The views of a scene show one set of named points, each view turned or mirrored, shifted and resized as a whole, with a little noise and some points left out.

Scene 1
View 1
k_954: [ 32,  -3,  -3,   4,  -4, -12,  14,  -2,   3,   5,   3,  -2,   0, -18, -25,
 -14,   4,  -2,  -9, -34,  -1,  16,  15,  -1,  17,  -5, -26,  28, -18, -19,
  25,   3, -20,  -7,  17, -20,   4,  -5, -13]
k_984: [ 15,  -7,   4,  -7,  -3, -12,   6,   0, -16,   4,   7,  -1,   1, -13, -19,
  -9,  13,   1, -13, -18,  -6,  23,  18,  -9,  23, -10, -36,  27, -16,  -4,
  48,  26,  -9,   2,  -5,  13,   0,  34, -17]
k_26: [ 15, -39,  10,  31,  31, -11,  -2, -23,  55,  28,   7, -14,  31,  17, -17,
 -21,  -2,  -8,   9,  -8,  38,  -3, -19,  44, -24,  23,   8,   3, -32, -34,
 -47, -69, -22,  -7,  38, -62, -12, -66, -23]
k_983: [  9, -26,   7,  15,  21, -14,   1, -10,  21,  18,  11, -10,  22,   4, -17,
 -16,   7,  -3,  -3,  -3,  18,  12,  -1,  21,  -3,  10, -14,  12, -26, -16,
   0, -21, -14,   2,  15, -21, -10, -13, -24]
k_178: [-18, -37,  24,  10,  32, -17, -12,  -9,  15,  18,  13, -14,  39,  18, -12,
  -8,  14,  -3,  -5,  26,  23,  12,  -9,  28,  -4,  10, -16,   5, -29,   3,
  10,  -7,   3,  13,  -7,   8, -18,  18, -36]
k_601: [ -9, -44,  22,  21,  36, -15, -10, -16,  37,  25,  12, -16,  38,  23, -12,
 -16,   6,  -4,   1,  21,  32,   6, -17,  42, -17,  22,  -3,   1, -33, -13,
 -19, -37,  -6,   7,  11, -21, -15, -21, -33]
k_29: [  6, -24,  15,  11,  14, -15,   4,  -7,  13,  13,   8, -16,  15,  -5, -19,
  -9,   4,  -5,  -9,   2,  11,  15,   5,  18,   2,   7, -19,  19, -26, -13,
  12,  -7,  -9,   2,  12, -11,  -4,   2, -30]
k_535: [-24, -53,  34,  31,  46, -19,  -6, -18,  46,  25,  16, -41,  35,  14, -14,
  -3,  -3, -10, -11,  45,  29,   7, -10,  53, -25,  31,   1,   8, -35, -17,
 -22, -33,  -3,   7,  16, -18, -17, -13, -59]
k_424: [ 13, -32,  21,  29,  21, -15,  11, -13,  40,  14,   8, -33,  13, -15, -27,
  -6, -14, -14, -17,   6,  12,  11,  10,  33, -13,  20,  -7,  27, -28, -34,
 -16, -27, -19, -10,  35, -36,   4, -32, -45]
k_857: [-31, -38,  26,   3,  29, -21, -14,  -5,   0,  16,  17, -18,  35,  16,  -8,
  -5,  19,  -1, -10,  39,  14,  17,   0,  23,   2,  10, -22,  10, -26,  13,
  32,  13,  12,  21, -23,  29, -19,  45, -39]
k_875: [ 11, -30,  20,  26,  21, -13,  11, -13,  36,  17,   8, -31,  15, -12, -26,
  -5, -11, -14, -16,   8,  13,  10,   5,  33,  -9,  20, -11,  26, -26, -30,
  -8, -26, -17,  -7,  32, -36,   1, -25, -45]
k_78: [ 40,  -2,   1,   9,  -8, -10,  23,   0,   4,  -3,   4, -14, -14, -34, -33,
  -8,  -5,  -9, -23, -29, -13,  18,  28,  -5,  20,  -1, -32,  43, -15, -30,
  28,  11, -25, -15,  29, -22,  16,   2, -25]
k_365: [-11, -25,  19,  -1,  17, -16,  -1,   0,  -4,   9,  14, -17,  20,  -2, -14,
  -5,  11,  -2, -14,  19,   4,  19,  10,  13,  12,   2, -29,  20, -21,   6,
  39,  20,   3,  10, -11,  22,  -7,  42, -39]
View 2
k_857: [-24,  16, -36,  -9,  38, -19,  12,   7,  10,  -1,  -4,  21,   4,  -8,  21,
  26,  58,  40,  42, -24,   0, -20,  17,  33,  38,  -4,  51, -21,  40,  10,
 -32,   3, -82,  22,  17,  19,   3,  39,   7]
k_984: [ -19,  -44,  -33,   13,  -22,  -25,   14,   29,    7,  -20,   71,   33,
    7,  -51,   18,    7,   54,   53,  -10,  -19,  -10,   38,    5,   50,
   46,   26,   48,   47,   16,  -21,  -16,   10, -119,   38,   12,   19,
  -17,   18,  -38]
k_78: [ -32,  -31,  -10,   17,  -40,   15,   36,   36,   -9,  -20,  119,   20,
   42,  -61,   13,    9,    5,   33,  -35,  -10,  -15,   81,   16,   15,
   11,   38,   19,   75,   18,  -37,    4,   18, -119,  -21,  -10,   49,
  -13,   37,  -30]
k_29: [-20,  12, -17, -13,  14,   6,  39,  12,  -3,  -4,  52,  17,  34, -32,  14,
  24,  27,  39,  15,  -8, -13,  22,  18,   9,  13,  15,  29,  25,  27, -21,
 -16,  20, -79, -23,   5,  33,  -2,  56,  -1]
k_535: [-37,  77,  -1, -33,  68,  37,  42,  -7, -13,  23,  -8,   0,  46,   1,  25,
  46,   7,  15,  58, -10,  -1, -15,  32, -19, -11, -12,  17, -33,  54,   6,
 -22,  12, -51, -71,  -7,  44,  20,  86,  54]
k_178: [-25,  27, -26, -13,  38,  -3,  19,   4,   1,   2,   4,  18,  15, -13,  23,
  30,  44,  31,  38, -24,  -3,  -6,  20,  23,  23,  -4,  41, -12,  42,   3,
 -25,   7, -84,  -2,   8,  27,   3,  50,  17]
k_954: [ -11,  -38,  -20,   -4,  -30,   -5,   42,   31,    5,  -21,  112,   29,
   36,  -62,    3,   10,   32,   53,  -19,   -3,  -20,   62,    3,   23,
   22,   38,   33,   79,    2,  -47,  -12,   30, -100,   -6,    6,   32,
  -23,   30,  -43]
k_26: [   3,   70,    3,  -88,   54,   44,   85,   -3,  -11,   13,   63,   -2,
   81,  -28,   -8,   60,   -9,   38,   59,   30,  -21,    1,   21,  -59,
  -40,   13,    3,   27,   20,  -45,  -29,   63,   -7, -124,    9,   36,
   -4,  109,   28]
k_424: [-34,  40,   7, -21,  19,  46,  52,  10, -18,   9,  66,   3,  64, -30,  17,
  36, -20,  17,  14,  -1, -13,  40,  27, -28, -23,  20,  -3,  31,  33, -26,
  -2,  23, -70, -83, -16,  52,   7,  81,  25]
k_875: [-35,  34,   4, -20,  19,  41,  48,   6, -13,   6,  58,   6,  57, -29,  20,
  33, -12,  19,  16,  -5, -11,  34,  28, -17, -15,  15,   7,  27,  32, -25,
  -8,  23, -73, -72, -13,  53,   6,  76,  22]
k_601: [ -8,  56, -14, -55,  59,  17,  53,   0,  -5,  10,  17,   8,  45, -13,   7,
  47,  25,  35,  59,   3, -10, -16,  19, -17,  -5,  -1,  26,  -4,  36, -15,
 -32,  32, -36, -61,  14,  25,   8,  82,  29]
k_365: [ -32,   -8,  -32,   12,   13,  -16,    7,   16,    5,   -7,   19,   24,
    5,  -23,   26,   14,   54,   40,   15,  -31,   -1,   11,   16,   46,
   43,    5,   50,    5,   36,    2,  -22,   -5, -109,   32,    8,   25,
   -2,   31,   -2]
View 3
k_178: [ 32, -28, -14,   6,  -1, -24,  -5, -15,  26, -11,  -1,  -7,   9,  10, -36,
  29,   6, -45, -13,   4, -13, -23, -21,   1,  -7,  10, -10,  12,  16,  14,
   3,  21,  12,  -7,  57,  14,  13,  -4, -28]
k_984: [-14,   8,  21, -27,  18,   6, -39, -10,  -8, -17,  24,  -2,   3,  20,  40,
   4,  -8,   8, -32,  17,   9,   1, -39,  38,  -5,  50,   9,  -9,  12,   2,
  48, -21,  49,  11, -17,  -8,  19,  43,   9]
k_983: [ -4, -16,  -2,  16,  30,   3,   2,   3,  29,  -3, -10, -20, -11,   8, -18,
  26, -33, -16, -31,  18, -10, -12,  13, -14, -10,   2, -20,  14,  46,  12,
  -2,   3, -15, -11,  25, -26,  31,  -7, -18]
k_26: [-16, -41, -28,  42,  44,  13,  32,  29,  56,   9, -40, -41, -26,   5, -67,
  47, -60, -27, -30,  25, -28, -13,  70, -52, -22, -46, -44,  27,  84,  17,
 -35,  12, -69, -34,  37, -44,  45, -48, -48]
k_78: [-65,   4,   4, -33,  35,  31, -37,  16,  -6, -10,   2, -22, -25,  10,  41,
  17, -36,  31, -44,  47,  -7,  11,  -4,  17,   2,  13,  -7,  -5,  39,   4,
  38, -45,  15, -13, -63, -41,  45,  33,  -5]
k_424: [-39, -33, -37,  -1,  31,  15,  -4,  29,  31,  -3, -39, -34, -30,   2, -33,
  46, -40,  -8, -27,  39, -37, -13,  31, -22,  -1, -36, -31,  11,  54,  16,
  -1, -13, -30, -36,  -8, -32,  42, -11, -57]
k_535: [ 17, -55, -53,  10,  -1, -21,   6,  17,  49,  -8, -38, -20, -12,   0, -79,
  62,  -8, -53,  -6,  27, -50, -36,  14, -28,  -2, -39, -30,  25,  30,  18,
 -19,  30, -27, -33,  60,   4,  22, -29, -77]
k_954: [-43,  14,  29, -13,  41,  28, -26,   0,  -1,  -8,  17, -18, -10,  13,  44,
   2, -39,  29, -43,  23,  12,  12,  -6,  19, -10,  33,  -2,  -6,  45,   4,
  36, -34,  20,   2, -39, -36,  39,  31,  16]
k_875: [-34, -36, -31,  -2,  27,  13,  -7,  26,  30,  -3, -30, -27, -25,   5, -32,
  43, -32,  -9, -25,  38, -35, -12,  24, -22,   0, -24, -27,  12,  50,  16,
  -2,  -6, -25, -33,  -2, -29,  39, -10, -52]
k_29: [-19, -11,  -1,   0,  31,  10, -11,   4,  18,  -5,  -5, -18, -10,  10,  -7,
  21, -28,  -5, -31,  23,  -8,  -1,   4,  -2,  -7,   8, -16,   7,  43,   7,
  11,  -9,  -3, -11,   3, -27,  37,   5, -17]
k_601: [ 23, -38, -23,  28,  18, -13,  17,   3,  45,  -1, -21, -22,  -4,   8, -57,
  38, -27, -46, -21,   7, -21, -23,  20, -24, -14, -19, -27,  21,  48,  16,
 -21,  25, -32, -19,  62,  -7,  28, -30, -36]
k_857: [ 43, -29, -12, -18, -13, -37, -25, -23,  18, -18,  12,   6,  16,  13, -25,
  28,  28, -52,  -9,   8, -17, -30, -52,  22,   4,  29,   4,  10,  -9,  14,
  20,  22,  39,   1,  57,  32,   4,  18, -31]
k_365: [ 18, -17,  -6, -25,  -4, -16, -32, -16,   8, -19,  16,   2,   8,  16,   0,
  21,  20, -26, -17,  16,  -9, -13, -52,  27,   7,  34,   8,   3,  -2,   9,
  32,  -1,  41,   1,  15,  16,  11,  32, -18]
View 4
k_601: [ -9,   4,  15,  32,  11, -17,   4,  18,  18,  13,  26,  38,   0,  -6,  -7,
  30, -11,   4,  31,  -9,  21,  12, -27,   7,  14,  18,  14, -13,  -5, -18,
  41,  24,  -5,   1,   5,   4, -10, -31,   0]
k_954: [  2,  -6, -19,  12,   9, -38,   5,   7, -27, -19, -12,   3,  18,  -4, -26,
  50,   0,  -5,  11, -13, -22, -18,  19, -10,   3, -42,  32,  -6, -35,   2,
 -41, -21,  20, -30, -20,   4,  26,  13,  11]
k_178: [ -3,   4,  -4,  23,  16, -23,  18,  13,  18,  19,  14,  29,   6,   1,   5,
   7,  -6,   2,  17, -12,  15,  -6,  -9,  -2,  23,   9,  -2,  12,   4, -15,
  13,  21,   4,   1, -21,  14, -15, -20,  26]
k_983: [ -4,  -2,   5,  25,  12, -24,   2,  15,   2,  -1,  13,  26,   7,  -5, -16,
  40,  -5,   0,  26, -14,   7,   2, -10,   2,  10,  -6,  22,  -9, -17, -12,
  11,   8,   1, -10,   0,   4,   4, -13,   3]
k_984: [  6,  -4, -31,  10,  10, -42,  20,   5, -18,  -5, -17,   5,  17,   4, -11,
  21,   8,  -1,   2, -14, -19, -27,  25, -15,  17, -34,  11,  19, -16,   0,
 -47, -14,  21, -18, -42,  11,  12,  13,  34]
k_535: [-18,   1,  27,  42,   2,  -9,   6,  16,  23,  18,  15,  42,  -1,  -9,   6,
  16,   6,  10,  17,   0,  20,  20, -40,   5,  20,  28,  -6, -24,  16, -28,
  62,  32, -16,   4,   0,  12,  -4, -24,  -2]
k_78: [-11, -10,  -4,  20, -10, -34,  -1,   3, -40, -30, -30,  -1,  18, -12, -29,
  54,  20,   2,   1,  -2, -35,  -4,   8, -10,   3, -41,  30, -37, -29,   0,
 -26, -23,   6, -36, -20,  12,  48,  29,  -5]
k_857: [  2,   2, -17,  24,  15, -25,  31,   9,  22,  25,  -1,  27,   6,   9,  13,
 -13,   8,   5,   4, -10,  11, -14,  -1, -12,  33,   6, -20,  28,  18, -17,
  -2,  19,   9,   4, -42,  18, -14, -13,  47]
k_365: [  1,   0, -21,  19,  11, -29,  25,   7,   2,  13, -10,  17,  10,   7,   3,
   0,  11,   3,  -1,  -7,  -3, -18,   9, -13,  29,  -9, -11,  20,   5, -11,
 -19,   7,  10, -10, -43,  14,   1,   3,  41]
k_424: [-19,  -7,  24,  36,  -8, -17,  -6,  13, -10, -13,   0,  22,   6, -16, -15,
  45,  10,   7,  15,   3,  -4,  18, -26,   2,   7,  -5,  21, -47, -14, -17,
  34,  10, -11, -18,   5,   8,  25,  -2, -14]
k_29: [ -8,  -3,  -2,  24,   7, -27,  10,  11,  -5,  -1,   0,  21,   7,  -3, -12,
  30,   6,   2,  15,  -7,  -5,  -4,  -5,  -4,  14,  -9,  13,  -8, -11, -10,
   2,   4,   2, -13, -15,   7,  10,  -1,  12]
View 5
k_601: [  0,  -5,  -4, -14,  15,   1,  14,   0, -18, -11,  12, -11,   0,  26,  -7,
  10, -32,   1,   5, -15, -21, -13,   1, -24,  28, -33, -39,  17, -47,  18,
  33,   5,  19,  22, -22,  22, -51,   5, -10]
k_365: [  1,  -3,  10, -16,  17,   9,  10, -14,  -7,  -2,  27,  34,  22,  31,  30,
  32, -18, -13,   7,   5,  11,  18,   4, -13, -14,   9, -26,   8, -13,   5,
  20,  33,   5,  11,  10,  23,  -3, -27,  -1]
k_78: [  0,  -9,   9, -22,   9, -16, -61, -25,  -6,  -1,  -7,   2,   3,  43,  34,
  30, -34, -35, -17,  13,  37,  -2,  -8,  -8,  -1,  10,   9, -40, -19,   9,
 -21,  19, -21,   8, -32,  28,  36, -35,   1]
k_424: [  2,   3, -13, -14,  14,  -8, -32, -15, -28,  -2,  -4, -36, -14,  37,  -9,
  25, -37, -28, -19,  17,  -9, -20,  -9,  -6,  39, -25, -15, -14, -52,   9,
   4,   1,  -9,  24, -52,  30, -11,  -8, -13]
k_984: [ -2, -16,  19, -23,  13,  -4, -26, -18,   2,  -5,  10,  39,  21,  33,  53,
  28, -26, -15,   4,  -6,  37,  16,   2, -17, -27,  20,  -8, -19,  -2,  11,
  -2,  30,  -5,   2,   7,  23,  22, -34,   8]
k_26: [ -6, -15, -12, -15,   8, -11, -31,   3, -25, -16, -16, -61, -22,  32, -24,
  -6, -51,  -3, -11, -20, -22, -47,  -8, -27,  60, -57, -19,  -9, -69,  31,
  16, -26,  13,  24, -68,  25, -52,  21, -12]
k_875: [  0,   2, -14, -16,  14,  -8, -23, -13, -24,  -3,   2, -30,  -8,  37,  -7,
  21, -36, -24, -16,  14,  -7, -14,  -8,  -6,  36, -22, -20, -11, -49,  11,
   6,   6,  -6,  24, -46,  28, -11,  -9, -12]
k_178: [ -4,  -1,   3, -14,  17,   8,  21,  -4, -13,  -9,  21,  11,  11,  26,   8,
  22, -23,  -1,   8,  -9, -10,   3,   5, -20,   6, -16, -40,  17, -31,  10,
  34,  21,  15,  18,  -2,  22, -34,  -7,  -6]
k_857: [  1,   2,   6, -15,  22,  14,  38,  -8,  -8,  -6,  35,  32,  23,  24,  19,
  32, -17,  -2,  14,  -2,  -3,  20,   8, -16,  -9,   2, -46,  26, -15,   3,
  36,  35,  15,  16,  19,  18, -26, -16,  -6]
k_535: [  1,  12, -21,  -9,  21,   8,  24,  -5, -32,  -3,  18, -31,  -4,  28, -27,
  23, -30,  -9,  -8,  10, -35,  -9,  -3,  -8,  46, -38, -49,  23, -59,   4,
  38,   8,  11,  34, -34,  23, -51,   5, -18]
k_983: [ -3, -13,   2, -18,  12,  -5, -20,  -7, -12, -10,   1, -11,  -1,  33,   9,
  12, -36, -10,  -2,  -9,   1, -15,  -1, -22,  18, -22, -17,  -7, -39,  18,
  13,   3,   7,  17, -26,  25, -21,  -3,  -2]
k_954: [ -4, -23,  18, -26,   4, -15, -58, -18,   1,  -5,  -8,  16,   9,  36,  43,
  19, -34, -22,  -1,  -7,  38,  -4,  -3, -19, -13,   8,   8, -35, -11,  19,
 -17,  11, -11,   5, -21,  28,  25, -29,   6]
k_29: [ -4,  -9,   4, -17,  13,  -4, -18, -12, -12,  -7,   7,   3,   6,  32,  18,
  20, -32, -12,  -3,  -1,   8,  -6,  -2, -17,  10,  -8, -18,  -6, -30,  11,
   8,  16,   1,  15, -22,  26, -10, -16,  -1]
View 6
k_29: [ 14,  -6,  11, -11, -18,   5, -12,   3,  -6,   4,  -7,   9,  -4, -14, -19,
   9,  14, -14,   8,  16, -11,   6,  20,   5,   8,   6,  -7, -10,  23,  -3,
  -5,  11,  -9,  -5,  17,  19,  11,  15, -11]
k_983: [ 22, -19,  12, -13, -10,   4,  -3,   2,  -8,   1,  -5,   8,   6,  -6, -12,
   7,  20, -15,   8,  16,   1,   0,  23,   8,  18,   6,  -3,  -1,  26,  -6,
  -3,  12,   3,   3,   6,   5,  25,  21, -17]
k_535: [-17, -37,   7,  -7, -31,  33, -35,  32, -29,   3,  15,  22,  39,  26, -32,
  34,  27, -27,  34,   2,   9,   1,  17,  20,  17,   3, -27,  12,  17, -25,
 -19,   3,  -4,   9,   1, -30,  55,  15, -22]
k_424: [  2, -15,  16,  -2, -14,  15, -46,  14,   6, -20,  13,  12,  23,  -6, -29,
   7,  17, -11,   5,  35,  -4,  -4,  15,  16,  18,  12, -10,  -9,  25, -22,
 -12,   5,   4,   0, -17,   4,  32,  52, -25]
k_78: [ 20,  22,  16,  -3, -13, -10, -25, -12,  25, -16,  -4,  12, -26, -47, -21,
  -7,   5,   4, -25,  47, -35,   6,  13,   2,  -2,  10,   2, -35,  31,   6,
   2,  11, -14, -15,   3,  56, -21,  45, -11]
k_178: [  2, -23,   5, -14, -26,  12,   3,  12, -29,  27,  -5,  14,   0,   7, -20,
  27,  18, -23,  25, -12,   1,  10,  24,   6,   7,  -2, -16,   8,  21,  -1,
 -10,  13, -16,   6,  32,  -4,  25, -17,  -5]
k_984: [ 28,  10,  10, -13, -17, -14,  17, -14,  -7,  21, -24,   6, -44, -35, -13,
   3,   8,  -6,  -6,   6, -24,  15,  26,  -9,  -7,   4,   2, -15,  28,  20,
   2,  17, -24,  -8,  39,  44, -19,  -8,   3]
k_26: [ 36, -52,  18, -16,   9,  14, -18,   5,  -7, -25,   6,  -5,  48,  17, -11,
   2,  35, -23,  15,  34,  31, -14,  26,  25,  52,   9,  -1,  13,  28, -37,
  -6,   7,  36,  10, -33, -30,  69,  60, -37]
k_365: [ -4,   2,   4,  -8, -33,   6,   3,   7, -20,  29,  -9,  17, -29, -16, -24,
  20,   7, -15,  14,  -7, -22,  18,  22,  -4, -13,  -1, -14, -11,  23,  14,
  -8,  11, -34,  -3,  46,  29, -10, -19,   3]
k_875: [  3, -18,  13,  -3, -15,  14, -39,  13,   4, -16,   9,  14,  20,  -5, -27,
  10,  19, -13,  10,  31,  -3,  -3,  15,  18,  17,  12, -11, -10,  25, -20,
 -10,   5,   2,  -2, -12,   4,  27,  47, -23]
k_954: [ 39,  14,  19, -13,  -6, -18,   1, -19,  15,  -6, -19,   3, -33, -45, -13,
 -10,   8,   1, -20,  34, -28,  10,  20,  -4,   3,  10,  11, -25,  31,  11,
   5,  14,  -7, -12,  17,  54, -17,  28,  -7]

Which points are out of place in each view (at most two, in the order of its rows)? Write none if all are in place.
view 1 | k_954
view 2 | k_857, k_178
view 3 | k_26, k_29
view 4 | k_78
view 5 | k_601
view 6 | k_984
